Each row is a point on a tangle of strands that fork, close into loops and nearly touch. The rows are in no order.
Points whose rows are less than 50.6 apart are linked; no others are. Some points are linked to none.
Q286: [ 12  -9  -7 -17  24   1  -3  17   7 -20   9  11  13   2   8   7 -13  15
   3   5   8  -2   3  -5   2  20  -7  12  16  13   2  -4   4  -4   4   7
   0 -10   3   8   3  -1  -4]
Q358: [-20   3  25   0  -5  -6 -10 -14  11  18   9 -10  -7  -1 -17   9   3   0
  -3   5  -2 -10  -7  -3   5  -8  -4  -9   1  -8   1  18  -6  -5  -2   0
 -13  11   9   1  16  -9  -9]
Q696: [ 19   0 -13 -12   7  -7  -1  13  -2 -17   9  -2  24  -3   2   6  -1   6
  -5  -1  12  11  -3   4 -11   4   7   3  -7   9  -3 -12  -7  16 -11  15
   8  -5   4  19  -6  -6   3]
Q354: [ 13 -17   0  -2  17   3 -13   6  11 -20  -2   2  -4  -1  -3  -3 -10  12
   8   2  10  -2  12  -8  -6  24  -2   7  15   0  -1  -8   1   1   5   9
  -3  -4  -4  14  10   4   2]
Q38: [ -7  -3   0  -3 -13   5  -3 -11   2   1 -11  11   0 -11  -1   6  -5 -11
   2  13  -7  -7  -4  -1   5   4  -8 -24 -13  -9  -4  -2  14 -12  -7  -3
   4   5  -4  -9  -9  -5  -1]
Q847: [ 27  -6 -14 -18  16   4  -3  16   0  -4   1   3  12   4  13   4  -6  -9
 -17  -5  12  -2   9   0 -12   5  -4   1   5   8   8 -17  -3   5   5   6
  18  -8   9  -4  -3  -4  -5]
Q127: [  2   7   7 -11   5   4   5   3   4   7   0  -2  -4  15   8   7  -4  -2
  -2  -2   0   1  -4  -9   4 -10 -21   4   5  10   7   4 -10  -5   9  -6
  -2  -3   8 -18   2   4 -10]
Q242: [  3  -9  17   1   6  -3  -9   0   3  -3   5   1  -9  10   3  14  10 -11
  -9  13  18  -1 -11  -7  20  13  -3   1  16  -5  -6   9   8  -7  -5   2
  -7   0   2   0  14  -2  -8]
Q384: [  0   0  -7  -7  12   4 -15 -12   8  10 -18  -4 -20  18 -14   7   7  -4
  -2   9   5  -3   1  -8  -8   3 -20  -9   0  -6  -5  -6  -1  -4   3   2
  -7  -2 -10   5   7   9 -14]
Q9: [ 15 -12   0   8   1  -6   0  14  -8 -18  17   8  11  -3   5  -3   0  13
  -6   9  10   2  -7   4   4  10   7  -2  10   0  -4  -5  16  -2  -2   5
   3 -11  -9   7  -2   0   4]
Q367: [-12 -13  22  22  -6  14   7   0  -2  15  -1   0   2  -4   0  -8  -5  -9
  -5  -8  -1 -16  12  -5  -8  -6   7   4  -2   0   7   0  -2  -9  15 -11
   2   5 -17 -25   6  -2  11]
Q70: [  4   8 -18 -13   1  -1  -7  -4   2  12   0   1  -3  12  -6   8   4  -4
  -2   6  -4  -3  -8   0 -13 -15 -15 -18 -13   5   1  -8  -2   0  -6   1
   3  -9  -1  -1 -10  -3 -12]
Q305: [-15 -10  17   0 -12   4   8 -10  -5  16  15 -12  -5   7 -30  14  -6 -12
   2   9  -3  -6  -6   7   1 -12   9   4 -11 -16  -9   9  -9 -11   1  -1
  -9   9 -12   2  -8  -2   7]
Q272: [ -3  12   5  19 -11  -4   2  -7  -2 -16 -20  -1   6 -14  14 -11  17   5
   0  -6   7   2 -14  -6  16  15   3  -6  -5  -1  -6   8   5   1  -5   3
  -9  -1  15  14  13   5   0]
Q221: [ -3   1  12   7   0   7  -7  -1  -2  20   1  -4 -11  19  -4   2  16   1
 -12   9   2  -4   0  -6 -10 -12  -9   1   6  -3   7   5   6  -7  11  -4
  -7  -5 -10 -12  14   0  -3]
Q356: [  6  12  -4   0   1   3  19   1  -3   9  -7   0  -9   3   9   5   5 -11
  -5  -9 -18   0  -2  -2   1  -2 -16   6  -2  11   2   8   4  -1  10  -3
   5   1   8 -23  -3   1  -4]
Q878: [ -7   9  -4 -21   3 -16   0  -7  11   3  12  -4  -1  10  -4  12  -4   8
   5   2  -4   8  -3   0   8 -17 -11   2   2   0  14  13 -10   8 -17  -2
  -5  -4   9   0   1  -5 -14]
Q705: [ 19  -4 -15 -12  -1   9   1  12  -6   2   2   7  15  12  10  -2   1  -8
 -12   4  -1  -8  -2   4 -10  -3  -6 -10  -1   2   7 -22   9  -7  -1   8
  14 -14   3 -15  -5   0  -1]
Q392: [-16   2  24   4  -2  -2  -2  -5   8   4   5  -4  -4   3 -14   3   7 -11
  -5 -12  16  -1  -5  -1  23  11   9  12  10 -13   1  21  -9   3  -5  -3
 -13  23  28  14  17  -4   6]
Q767: [ -4  -1  -1  -4   0   1   7  -4  -2   2 -13   6   4 -16  23   0   3 -31
 -13  -7  -3  13  11   3  11  -5   3   7  -4   4  10  -1   1  12  -6 -20
   4  11   0 -13 -18 -11  13]
Q410: [ -1 -11   3 -12  12   5  19  -8   0   2  11  -1  -4  11 -20  21 -17 -14
   0  -6  -3   6  10   3   4  -7   4  20  -3   0  -4  12 -11  -6   5  -9
   2   8  -2  -1 -13  -1  17]
Q869: [ -9 -10  -3  -8  10   8   5 -10   5  15  -6   4  -7   2  10  11   1 -28
 -12  13   1   6   3  -5   8   5  -5   5   4   4  -5   9  -2  -7  17 -15
   0   9  -1 -15 -10  -2   3]
Q74: [-10  13   1   8   0  -4  16  -8  -3  -4 -13 -13  -7  -3 -10  -2  -2   1
   6 -14 -16   2  -4  -2   0  -2  -9   7  -6  -4 -11  16 -12   5   3   4
  -8  11  15  12   2   2  -2]
Q17: [  1  -9   6 -18   8 -14   0   2  11 -10  31   7  -5   2  -3   4 -18  11
  12  10  -1  -1  -2   2   8  -7   0   4   8   0   7   4  -3  -1   2  -5
  -3  -5  -7   3   4  -6  -4]
Q22: [  3  -1   1  11   0  10  -9  -5  -5   7 -14  -3 -20  14 -11  11  19  -1
  -2  16   0  -8 -10  -9   0  15 -16  -5   5  -4 -12   0   6  -7   8  12
 -10  -4  -5   6  15  12  -6]
Q336: [-24  -3  22  -1  -9  -4   0  -7   0   6   9 -12   3   4 -25   8   0 -11
   1  -6  11   8  -9   8  21  -2  15   7  -4 -13   2  10  -7   7 -23  -2
  -2  16  18  17   2  -4   3]
Q867: [ -7  12  11  15 -19   2   8 -11   1   0 -16   1  -2 -14  -7  -7  10  10
   6  -3  -2  -7 -17 -11  15  15  -8 -11  -2  -9 -12   7   8  -3   2  13
 -17   5  14  11  17   8  -5]
Q849: [ -5   0  19   5  -4  -8  -1   6   3  -9  25  -7   0  13  -7   1   0  15
  10   0   3   0  -7   6  13 -10  19  25  25  -5   5   8  -5   6  -4   9
   5   7   1  13  10   5   0]
Q717: [-14  -4  15   4 -17  -4   5  -2  -1  -3  14  -1   8 -16  -4  -9  -3   5
  19 -11   2   4   0  12  10  -4  23   1  -9  -8  -7   8  -1   5 -13   1
   2   9  -2  11  -5  -4  13]
Q433: [  1   8   1  32  -5   5  12  10 -17  17 -12   4 -10   6  14  -7  18  -9
  -9  -8 -15   2  -3  -2  -8  -4   0  14   8   5  -8   3   9  -2  13  -9
  -1  -3 -14 -16  -4  11   7]
Q246: [ -1  -5   5   4   4  -6   1   4   6 -14  20   2   2   3  -6   3 -18  16
  17  -2   1   3   6   4  -1   1  11  19  10   1   0   1  -9   6   2   4
  -1  -5  -3   9   7   3   0]
Q778: [  7  -9  -5 -19  17   8 -14   8   8   7   8   2 -10  30  -3  11  -5  -1
  -3   4   3  -9   9   2 -14  -8 -10   7  13   0   7  -9  -6  -3   8   0
   2  -8  -8 -10   1   3  -5]
Q968: [ 10  -6   3   6  -2   9  18  15 -12   5  20   1   8   6   1   8  -6  -6
  -2  -6  -8  -4  -2   9 -11 -14   6  13   1   9   8   1   1  -5   8  -3
  14  -7 -15 -14  -8  -1  10]
Q621: [ -2 -18   8   4  -1  15   7  -2  -6   3  -8   4   5  -2  -1   9  -7 -23
 -18  -6  12  -1   2  -2  -2   1  18   4   5   1   0  -3   0  -7   7  -4
   6   5  -3 -12  -2  -3   7]
Q37: [-14   2   3   6 -11 -14  -3  -1  -2  -6  19   1  -2  -6  10  -7   5   9
  13  -2   1   9   4  10  11 -10  15   7   1  -9   4  10   2  10 -17  -5
  -2   2  -9  17  -6  -8  -2]
Q493: [ 10  -6   2  16   2   2  -1   8  -2   3  -3   5  -3  16  15   5  19   0
 -11  11  12   5 -13  -6   6  14   0   2  18   0  -5   3  14  -4   5  -1
   0  -9  -7  -6   7   7  -4]
Q587: [ 16 -13  -5   1   8   8   1  17 -10   4  15   8  17   5   7   6  -3 -13
 -16 -12 -12   0  10  13 -12  -3  12  20   7   6   4 -13  -2  -2   7 -11
  13  -2 -19 -11 -24   2  14]
Q159: [ -2   8 -12   7  -5   6 -11  -8 -11   7 -27 -10 -10   3  -4   1  14  -9
 -10  -4  -3  11   5  13 -14 -13   7  -9 -14   1  -8   1  -2  13  -8  -1
   3   2  -1  12 -10   2   0]
Q692: [ 11  14  -4   3   7   3  19   3  -6 -20 -28  -3  14  -8  21  -6   4  -2
  -9 -14   9   8  -3 -11   4   9  -2   6   3  13   5   0   1   4   2   8
   1  -1  25  -2  13   2   0]
Q955: [  3   6   3  18   3  -5  14  15  -7  -6  -2  -7  -2  -4   0  -9   2  18
  14 -11  -4  -1   0   0  -9   8  -1  26   4   4  -6   7  -5   7  11  10
  -4   1   2  12  12   7   4]
Q921: [-12  16 -10   9  -5   3 -13  -4   3  11  -9  -7  -3  -3   9 -21   7   3
   5 -18  -8   3  11   4 -12 -25  20   3  -1   0  22  -9 -19  16  -6  -9
   7   2  -3  -4  -3  -1   5]
Q533: [-17   4   7  13 -12   3 -11 -11  -4  14 -10 -21  -4   1 -10  -8  18 -12
  -8  -8   1   1   5  10 -11 -20   8 -11 -15  -8   4   0 -10  10 -10  -8
  -2  -1  -3   3  -4   0  -2]
Q224: [-13 -11   1   8 -11  10 -17  -6   1  12  -7   2   0 -19   4 -20  -8  -2
   8 -14  -8  -2  24   8 -15  -5  19  -2  -8  -1   2 -17  -7   2  -4 -13
   6  -3 -18  -1 -15   1  23]
Q116: [ -1   5   2 -21  -3  -7  11  -5   3   6   6  -5  -2  10 -11  13   1 -10
  -5   2  -3   3 -14   6   8 -23  -9 -11 -11   2   6   6  -2  -1 -14   4
   4  -2   6  -2  -5  -8 -14]
Q391: [-12  -2  14  -8  -2  -7  -3   3  -2  -1  11  -3   3  -1  -5   7  10 -13
  -9  -1  13  15  -2   4  29 -10  13   4   1  -4  11   7   1  10 -23  -5
   0   7  10  10   0  -7  -5]
Q841: [  4  11   0  -9   6  -2  10   7  -5   4  12  -8   4  21  -6  10   2  -7
  -5  -7  -4   9  -7   6   9 -31   0  16   7   6  17   5 -18  12  -7   4
  13   0   9   1  -2   0  -8]
Q408: [  0  -8   2  -3   1  -2  -7  -2  10 -12  -7   0  10 -16   4  -7 -13   7
   9 -10  15  -1  11  -3   5   9  15  -7  -3  -3   4  -4  -5  11  -8  -6
   3   7  -1  14   1  -7  11]
Q947: [ -1   4  -4  14   6   1  10   3  -1  -9  -5  -2  -5 -14   8   0  -2  10
   6  -3 -14   5   2  -1   0  24  -6  20   8   3 -16   9   0   0  16   1
  -7   2   8  10  -3   5   9]
Q488: [ -4  -1 -12 -13   9   1 -16   3  10   8  12  -3  -3   9  15   4   2 -18
  -3  -2   5   9  15   4   2 -17   0   7   6   4  27  -8 -12  11  -8 -16
   5  -7 -12  -3 -14  -5   0]
Q366: [ -5  14  -3   9  -9 -14  11  -2  -8  -7  -4  -7   4   0  -6   2   6   7
  10  -3  -9   7 -10   9   6  -6  -6   4  -3  -7 -14   8  -2   8 -10  10
  -6  -3  10  24   0   2  -5]
Q404: [ 10 -12  -1 -13   7   6  -3 -10   2 -14   0 -10   5   2 -26  11 -23  -2
   7  -6  14  -7   3   0 -12   7  12   0 -10   1   0  -9 -13   2   4  10
   1   4   2  17   2  -1   5]
Q36: [  4  21 -13  15   0  -6   3   7  -5   1  -7  -7  -1  -1   2 -15  11  30
  10 -13 -15   2   1   4 -18  -5   0  12  -2  10  -6  -2  -4  10   4   8
  -4  -9   0   6   7   5  -4]
Q531: [  4   8   4   1  -3 -14  -4  -3  -3  -9   3 -11  -2  10  -8   8  12   8
   5   6   8  -5 -17   4   5  -3  -4   1  11  -3  -6  10   5  11  -7  10
 -11  -2   3  23   6   6 -13]
Q632: [11  1  8 15 -2  6 -3 10 -7  1  5 -1 -9 17  6 -6 19 13 -8  4 10 -1 -2  2
 -8 -2  5  4 15  0  8  3  4 -4  4  5 -4 -8 -7 -5 14 10 -6]
Q395: [  0   6  -9   5   5  -5 -18  -2  13  -2  -9   5 -14 -12  15  -6   0   6
   3   6   3   3  11  -4   0  10  -8  -6   4  -2   4  -7   7  -2  -8  -8
  -9  -7  -7   5   3   9  -6]
Q106: [-11   1   8   6 -12 -11  12  -2  -8   7  19  -6  -6   7 -26   5  -2   2
   9   1 -12   2  -5  10   9 -12   6   8  -7  -6  -6  18  -2  -7  -8   5
  -5   5  -2   6 -10   0   1]
Q157: [-14  17  14   3  -9 -12  15   2  -3   3  19  -7   1  12 -23  -3   1   5
   6  -9  -7   1 -15  10   6 -27   7   9  -2  -1   3  10  -4   8 -12  10
   1   8  12   1   2  -1  -8]
Q600: [ 10  -2 -13 -19  16   6  -7  10  10   3   3  -1  -5  15  11  -3  -7  -5
  -2 -10   2  -1  13  -3 -14 -13  -7  12  11   8  21 -10 -15   5   4  -9
  13 -10  -6 -12   0   2   0]
Q413: [ -5 -14  10 -18   0  -8   0  -4   8 -17  24   9   1  -8 -11   3 -18   3
  11  14   4   0  -4  -3  19  12  -1 -17   4  -7   1   5   8  -9  -9   5
   1   0  -1  -4   4  -9  -2]
Q673: [  3  10 -13   2   2 -12 -13   0   9  -2  -5   3  -5 -12  20 -28   4  26
   9  -8   4   9   7  -2  -6   2   0  -6  -1   9   6 -11  -2   5 -15   2
  -8 -10  -2   4   4  10  -3]
Q640: [-11 -12   9 -20  -1  -3 -13 -16   9  -6   4 -11  -2   5 -21  10 -19  -1
   3   4  14  -3  -1   4   0  -4   5 -10   2  -8  -5   1  -6   5  -3   9
  -4   3   4  17   1  -5   1]
Q434: [ 15  -1 -11   9  -1   7  -7  14  -4   4 -21   8   5  -6  22 -11  14  -6
 -19   2 -10  -1  -4   0  -5  11  -6 -16  -7  10   1 -20  16 -16  -4  -4
  10  -7  -5 -16  -5   9   0]
Q870: [ 16   1 -10   3  -2   3  -2   2  -4  -6 -14   3   3  -6   6 -10  -5  15
   5   3   1  -4  -3  -6  -2  17 -15  -7  -8   9  -4 -11  10  -6   3  18
  -2  -7   5   5  10   9  -2]
Q649: [ 10  -5 -10   8  10   6   5  16 -12  -4   2  10   3   1  19  -1   6 -13
 -15   1  -5   2   7   7  -6   5   0  10  10   4  -4  -8   9  -4  10  -9
   5  -2 -10  -7 -23   3   8]
Q514: [ 11   5  -7  -4   0  -4   4   4  -3 -16  -1  -6   9   4 -11   3 -11   7
   6  -6   7   1  -7   0 -15   1   7   7  -6   5  -9  -5  -9  10   5  17
   7  -3   8  18   2   0   1]
Q711: [  6  -3  -3   8  -5  -2  -3  -3  -5 -10 -13   1   8 -11  18 -10   7   5
  -1  -7  17   0   4  -3  15  17   9  -8   8   0  -1  -2   6   8  -6   1
  -2   3   8   8   3   4   7]
Q90: [  4  -3   4  -7  10  -4   2  -3   7  -8  -8   7   1   2  17  11   3 -10
 -11  10  13  12 -14 -11  25  19 -10   2  13   2  -6   8   8  -3  -5  -7
  -7   3  12   2   0   7  -7]
Q945: [  0  -2  -1  10  -1  13   8 -17  -5  -9 -31 -13   7  -8 -10  -3  -9 -12
  -8  -9   9  -6  -4 -10  -5  11   4 -15 -14  -2 -12  -4  -5   2  11  10
   5  10  13  -1   8   1  12]
Q772: [  7   5 -14   1  -6   1   1   3   1   0   2   6  12 -12  10 -18 -10   5
   1  -9   3  -7   6   3 -19 -12   9 -18 -10   3  15 -20   4   6 -12   3
  16  -5  -6 -14  -2  -3  -2]
Q672: [-10   3   6   3   2   2  16 -14  -4  -1 -28  -2   9 -18  11  -5   3 -22
 -10 -15  -5   9   1  -3  10  -5   8  -6 -13   4   1   5  -1  11  -5 -13
   4  13  15  -8  -8  -9   6]
Q411: [ -4   0  -6  -2 -14  -5  -6  -5   4   5   0  14  -5 -11  -1 -11  -8  10
  10  13 -14  -8  -4  -5   1   2  -8 -24 -14  -6  -4  -3  10 -10   4  -3
  -5  -6 -14 -10  -4   2  -6]
Q165: [ -3  -5   5  -7  11   4 -19   3   6  14  13  -1 -15  16   0   5   6   6
   1  16   4 -13  10  -2  -6 -12  -7  -2  14   4  11   0   1 -14   9  -9
 -10 -12 -19 -10  10  -2 -10]
Q568: [ -4   5 -15   4  -4   9 -12  -6  -4   3 -13   3  -4 -12   0  -6  10  -8
  -1   0 -15   2   9   9 -18  -1   4 -11 -19  -6  -7  -9   4   6   1  -3
   1   2 -10   5 -22   1  10]
Q319: [  7  -5   5   0   2  -3 -10  11   4 -13  28   6   6   5   7 -10   0  23
   2  11  17  -9  -1   4  -3  -2   7 -10  11  -4   6  -6   4  -2  -8   4
   4  -7 -11   0  10  -4  -4]
Q83: [  4  13  -3  12  -4 -10  10  -5 -10  -6 -26  -4   1  -6  15  -8  25  -4
  -7  -6   0   8  -9  -3   4  -1  -8  -9  -2   7  -7   7   1   6 -10   1
  -6  -1  12   7   2   6 -11]
Q647: [  3  -7  19   1  -9  -2 -15   5   3  -1  20   0  -9   3  -5 -10   5  27
   6  14  12 -14   0   1  -2  -2   4  -7  20  -9   7   8   7 -14  11   2
  -1  -5 -17  -7  20   1  -3]
Q205: [ 15   1 -17 -10   8   8  -5  14  -3  -7   0   6   8   3  -2  -5  -7  12
   3   6   0 -10  -3  -3 -15   7 -13 -18 -10   6  -7 -21   8 -10   9  11
  10 -12  -3  -8   6   4   0]
Q270: [  4 -10 -10 -14   2   7  13   3  -3  -2   5   6   5   0 -11  14 -17  -9
  -4   9 -18  -3   3   4  -6   2 -10   4 -12   4  -8  -8  -1 -13  12  -4
   9   5  -7 -11 -21  -4  10]
Q766: [  2 -10  -5  22  -3  13  -1  -8  -7   2 -17   9 -11   0  -2  -1   5  -4
  -7  11  -7  -4  -8  -9   3  25  -2  -2  -7  -5 -23  -5  13  -9  23   2
  -7   3 -15  -2  -1   9   2]
Q168: [ -3  -4   0  28  -6   5   5   4 -18   5  -7   4  -1  -5  10  -1  13 -17
 -13  -6  -4   7   5   5  -1  12   5   9   5  -5 -13   3  13   1  14  -8
   1   4  -6  -6 -14   7  14]
Q363: [-10 -15   1 -18   7   8 -14 -16   8  -3 -20  -3  -4   0  -2  12 -11 -20
   2   4  12   7   9  -6   1   7   4  -3  -4  -9  -3   4  -9   4   3 -11
   0  10   3  10  -6  -9   9]
Q701: [ -3   8 -17 -13  -3  -1   5  -3   7  -2 -10   2   3 -16   7   5 -11  -6
   1  13 -20  -1  -2   0   4   1 -11 -17 -18   4 -12  -3   4   1  -5  -2
  -2   1   8  -5 -18  -4   1]
Q819: [  5  -8   2  -3  -3   7   9   4   2  -4  -1  13  -2  -3  -1   5  -4   6
   3  11 -10  -7  -7 -10  11  18 -20  -2   3   1  -9   7  13 -14  17   0
  -1  -2   3 -11   3   0   1]
Q26: [ -6   4  10   6   5  -2   1   6   9   7   4   5 -13   3  13  -6   0  14
  10 -10  -6  -4   2  -3   8  -5 -13   6  14   7   8  10  -3  -5   9  -9
 -11  -1  -2 -15  13   3  -8]
Q310: [ -4   2  18  14  -6  -6 -12   9   0  10  20   0 -12   6   6 -14   4  18
   8   1  -3  -8  12  -3   0 -11   4   8  14  -6  13   7  -1  -8   6  -6
  -4  -1 -16 -15  20  -2  -6]
Q167: [-11   7   4  18  -5   9  23  -7 -12  19 -12   9  -5  -3   9  -2  10 -13
  -9  -1 -19   3  -5  -7   3  -1 -10   2  -3   2  -7  11   3  -4  14 -13
  -2   4  -4 -29  -7   5   5]
Q832: [ -6  -8   8  12  -6   9  -3 -12  -1   5 -19  -6   1  -6  -9  -6  -8   0
   3  -8  14 -10   3 -13 -14   4   7 -11  -8  -9   1  -4  -5  -4   7   6
   2   9   2   2  13   4   1]
Q590: [ 18   4 -19  -4 -10   2 -14   4  -7   3   6  -2   5   2   6 -10  12   6
  -7  -1   6  -1   3  10 -16 -10  15 -13 -12  -1  11 -22   4  11 -16   1
  14 -10 -10   4 -10  -2  -1]
Q704: [ 12  11  -5 -10   3 -15  11  15  -3  -2  18   3  10  15  12   0   4   8
  -2 -10   1   8  -9   7  13 -18  -1  15  10   8  16  -1  -9  13 -14   6
   9  -7  10  -2   1  -6 -10]
Q507: [ -2  -4  -5  -9  -4 -10   9   3  -3  -3  17   5   3  -2 -16  10  -9  -2
   9   6 -16   5  -6   7  -5  -5  -4  -1 -11  -1 -10   7   1  -5   0   2
   2  -1  -4   8 -13  -5   4]
Q58: [ -8  13   4   6   3  -1   9 -10  -2   3 -34  -1   4 -13  17  -8  17 -12
  -7  -8  -1   0  -8 -16  12   1  -4 -10 -10   2   0   9   4   1  -4  -9
  -7   0  16 -14   3   1  -7]
Q255: [-14  10  13   5  -1   0   3 -13   8   8 -12 -13 -10   4 -12   6   4   0
   1  -6  -3  -5  -4 -13   5  -4 -11   3   4  -4  -4  18 -10  -1   6  -5
 -13   9  18  -1  18  -2  -9]
Q578: [-21  -7   8 -17  -3   0  -9 -22  12   0  -5 -10  -5  -5 -18  17 -16 -10
   7   7   0   4   5  -6   2  -4  -7 -14 -11 -11   0   7 -11  -1  -1 -12
  -8  12   9   8  -3  -7  -3]
Q902: [  3   6  -3 -18   9 -17  -6  -1   4  -4  20   4 -11  14  -3  10  -1  16
  15  10  -7  -2  -3   2  12  -9 -20  -5  10   1   0  11   0  -3  -9   4
  -5  -7  -2   3  -2  -1 -10]
Q479: [ -9  -3  -8  -8   7   6   7 -14   2   4   2  -5 -14   4  -4  20  -7 -24
  -8   4  -7   9  11   2   1  -1  -3  15   1  -2  -9  14 -12   1  10 -12
  -3  11   8  -3 -21  -2   7]
Q122: [ 11  -6  -8 -10   5   0  12  22  -3 -18  25  15  17  -8   6   7 -15   9
   5   5  -1   5   2   6   3  11  -1   7   5   3  -4  -2   5  -3   6   8
   6  -4   2   1  -6  -4   3]
Q530: [  6   9 -16 -10   5   1 -23  -9   9  11 -15  -2 -12   5  -4  -5   9   9
  -2  10   3   0   1  -5 -15  -3 -11 -23  -5   2   4 -17  -1  -1 -11   7
 -10 -11   2   7  -1   4 -13]
Q73: [ -2   7  14  -3   1  -4  14   6  -7   1  18   1   4  16 -15   2   8 -11
  -8  -8   4  15 -14   8  22 -20   9  12   4   3  17   9  -4   4 -16   2
   5   8  15  -8   1  -6  -8]
Q262: [  1 -11 -12  15   7   7 -10   1  -4  -5  -8   8 -13  -4   0  -1  10   4
   5  15  -7   5   4  -1   0  38  -5   7   5  -5 -26  -1   9  -2  14   3
 -16  -4 -14  17  -5  12  10]
Q352: [ 15   5 -16  -5   4  -3  -3   7  -7  -2   3  -9  21   4   7  -5   3   0
  -9  -1   6   8   3  15 -15 -12  18   3  -3   5  14 -20  -4  24 -13  10
  17  -9  -1   8 -11  -4  -2]
Q49: [-13  16   3  14  -4  10   3  -8  -7  14 -15 -12  -5  -2  -4 -11   6  -8
  -4 -15  -6  -3  12   4 -12 -19   9   6 -12   6   5  -1 -17  13   3  -9
   4  10   5  -4  -1  -4  -3]
Q585: [-18 -11  18   5  -1  -7   4  -3  13  -1  -2   1  -7  -9   8   7   5  -9
   1  -4  12   0  -1  -3  25  19   9  16  15  -7  -6  20   2  -2  -1  -9
 -14  12  13   5  11  -3   0]
Q503: [ -8  20  -7   8  -6 -13   0   1  -1   0   4  -5  -2  -1   7 -17  -4  18
  15 -15 -10   6   8   6 -12 -15   6  12  -1   5  12  -6 -18  17  -3   2
   3  -1   0  -1   4   1  -2]
Q331: [  3  -1 -13   0  -7   0  -2   7  -2   5  12  12   8 -14  11 -15  -2  16
   9   5 -12  -9   6  -1 -13  -7   0 -25  -8  -1  10 -10  15  -7  -4  -2
   5  -7 -17 -20  -8   0   1]
Q566: [  7  15  -5   5 -12 -18  -2   1   6   0   6   4   6  -8  11 -17  10  34
   9   3  10  -5  -3  -7  -4  -5  -2 -18  -1   2   9  -6   3  -2 -13   8
   2  -7   2   3  13   3  -5]
Q179: [  3  -4 -11   8  -1   5 -20   4   1   5  -6  -5   2 -10   0 -18  -6   5
   8  -9   3  -2  13   6 -23  -6  24   6  -5   0   1 -21  -3   9  -5  -2
   5 -10 -12   6  -9   1  16]
Q825: [ -9   4  10 -13  -7 -19   6  -2   8 -13  11   5   5 -13  -1  -6  -5  13
  21   4  12 -10  -5 -13  17  12  -2 -12   5  -5   4   4   4  -5  -8   0
  -4   5   1   6  14  -3  -9]
Q14: [ -5  -8   7 -14   7   3   7  -1  15 -14   1   3  -3  -7   0   7  -9  -4
   5   9   1   4  -6  -9  22  15 -11  -5   2   3  -2  10   2  -9  -1   0
  -5   3   9  -9   3  -4  -8]
Q741: [ -1  -8  10   1   3  16   1  -6   0  21  -6  -3   0  13 -15  10  -5 -15
 -10   4   0 -10  -3  -5 -15 -10  -8  -7  -4   4   6  -1  -1 -12  17  -6
   2   0  -7 -25   7  -2  -9]
Q857: [ -4 -16   5  -7   4  14  11  -8  -2   3   6  -3   0   8 -28  19 -15 -19
  -2  11  -1  -3   2   3  -3  -4  -2   6  -8  -4  -7   0  -5 -16  16  -2
   0   5 -13  -4 -11  -3  11]
Q725: [ -3  11   4 -11   3 -11   7  -7   9  -6  -1  -1   3  -1  -3  -3  -7  23
  21  -1  -4   2  -7  -6   6   6 -16  -6   0   2   0   8   2  -1  -5   7
  -2   2  13   9  15   0  -6]
Q298: [  9  -7  -3  20 -10  10  12   0  -9  -6  -9   7  -4  -1  -1   0   4   6
   2  13 -16 -13 -13  -4   1  24 -17  -9  -1  -6 -12  -4  17 -15  20  12
  -3  -1  -6  -9   6  11   3]
Q350: [ -7  -8 -13   5  -9   3  -8  -4  -5  10   0  11   8 -21  -1  -9  -6  -1
  10   2 -13  -4  15  14 -21  -1  11 -14 -19  -5  -2 -14   9  -2  -6  -8
   6   0 -25   1 -20  -1  20]
Q439: [ 11   0 -11   4   2   8  -1  -3  -3 -11 -26  -4  -1   0   0   2   3  -5
  -8   1   8   2  -7 -12  -6  22  -1  -7  -8   0  -9  -3   1   1  10  12
  -2   0  10  10   9   6   1]
Q288: [-10  -8  21  -9   6 -11  -4 -11   3   8  13  -6 -12  18 -18  16  10  -1
  -4  13   9  -2 -10  -1  16  -3  -8   2  10  -9  -1  13   6  -4  -7   1
 -16   3   7   6  24   0 -13]
Q540: [ 10  12 -22 -20   7   3   1   7   2  -4  -8   4  16 -13  13  11  -6 -15
 -10   3 -20  -3   8   6  -7   7 -15  -3 -17  11 -10 -11   2   2   2  -2
  15  -2  11  -2 -26  -8   4]
Q422: [ 21  13 -30  -5   6   6 -11  19   0   1 -16  10   5 -12  13 -12   3  17
  -5   8 -24  -3   5  -4  -2  23 -15 -13  -7  10  -9 -21  21 -17   4   7
  -5 -13  -1  -5  -3   9   0]
Q192: [-10   5  -1   1 -10 -16 -10  -9  14  -4  11  -2  -3  -8   5 -12  -2  12
   8  -2  14   2  12  -5   2  -7  15  -5   3  -6   8   0  -8  12 -11  -4
   1   5   3  16   8 -10  -3]
Q195: [-15 -13  14  -1   2  -1   3 -10   3  11  -4  10  -2  -4   8  12   4 -27
  -4  12  10   8   1  -8  23  15   1  11   9  -7  -8  22   3  -2   5 -14
  -8  16   9  -3  -2  -9   4]
Q681: [ 19  -6   4  -5   8   0  15  20 -10  -1  30   5  14   8  -7  14 -16   3
  -5   1  -4   0  -8   6   0   3  -1  17   9   7  -4   4   6  -7   8   3
   5  -6  -6 -10  -6  -4   1]
Q117: [ 17   1 -21 -19  13  10   1  13  -6  -9  -6   4  21  -7  11   8  -3 -17
 -12  -5  -3   7  11   7 -18   9   0   9  -8  11  -3 -14   4  -5   7   7
  12   1   8   3 -14  -5   8]
Q301: [  4  -9  -1   4  -4  13 -14  -4   2   1 -10  -2  -1 -12 -12 -16 -14   8
   8  -2  15 -10  13   1 -21   2  17 -11 -10  -4  -1 -15  -1  -1  -2   6
   3  -2  -9   0   3   0   6]
Q438: [ -4   2  22  17 -19 -10   3   6  -9  -5  15  -6   5  -1  -8 -16  -1  15
  10 -12   8  -2  -3   8   5 -13  29  10   9  -8   3   4  -2   5  -3   4
  10   9  -3   8   7   2   7]

A tip is a point with one link. Name the tips that can be reached along the links from each point below, in the order of the rows.
Q681: Q354
Q38: Q947, Q363
Q410: Q704
Q673: Q395, Q566

A fork is a point with three links, a tip a point with one. Leave the first point through the second and follow the links. Name the first fork or tip that comes.
Q38; Q701: Q947
Q968; Q587: Q122
Q705; Q847: Q363
Q73; Q391: Q857
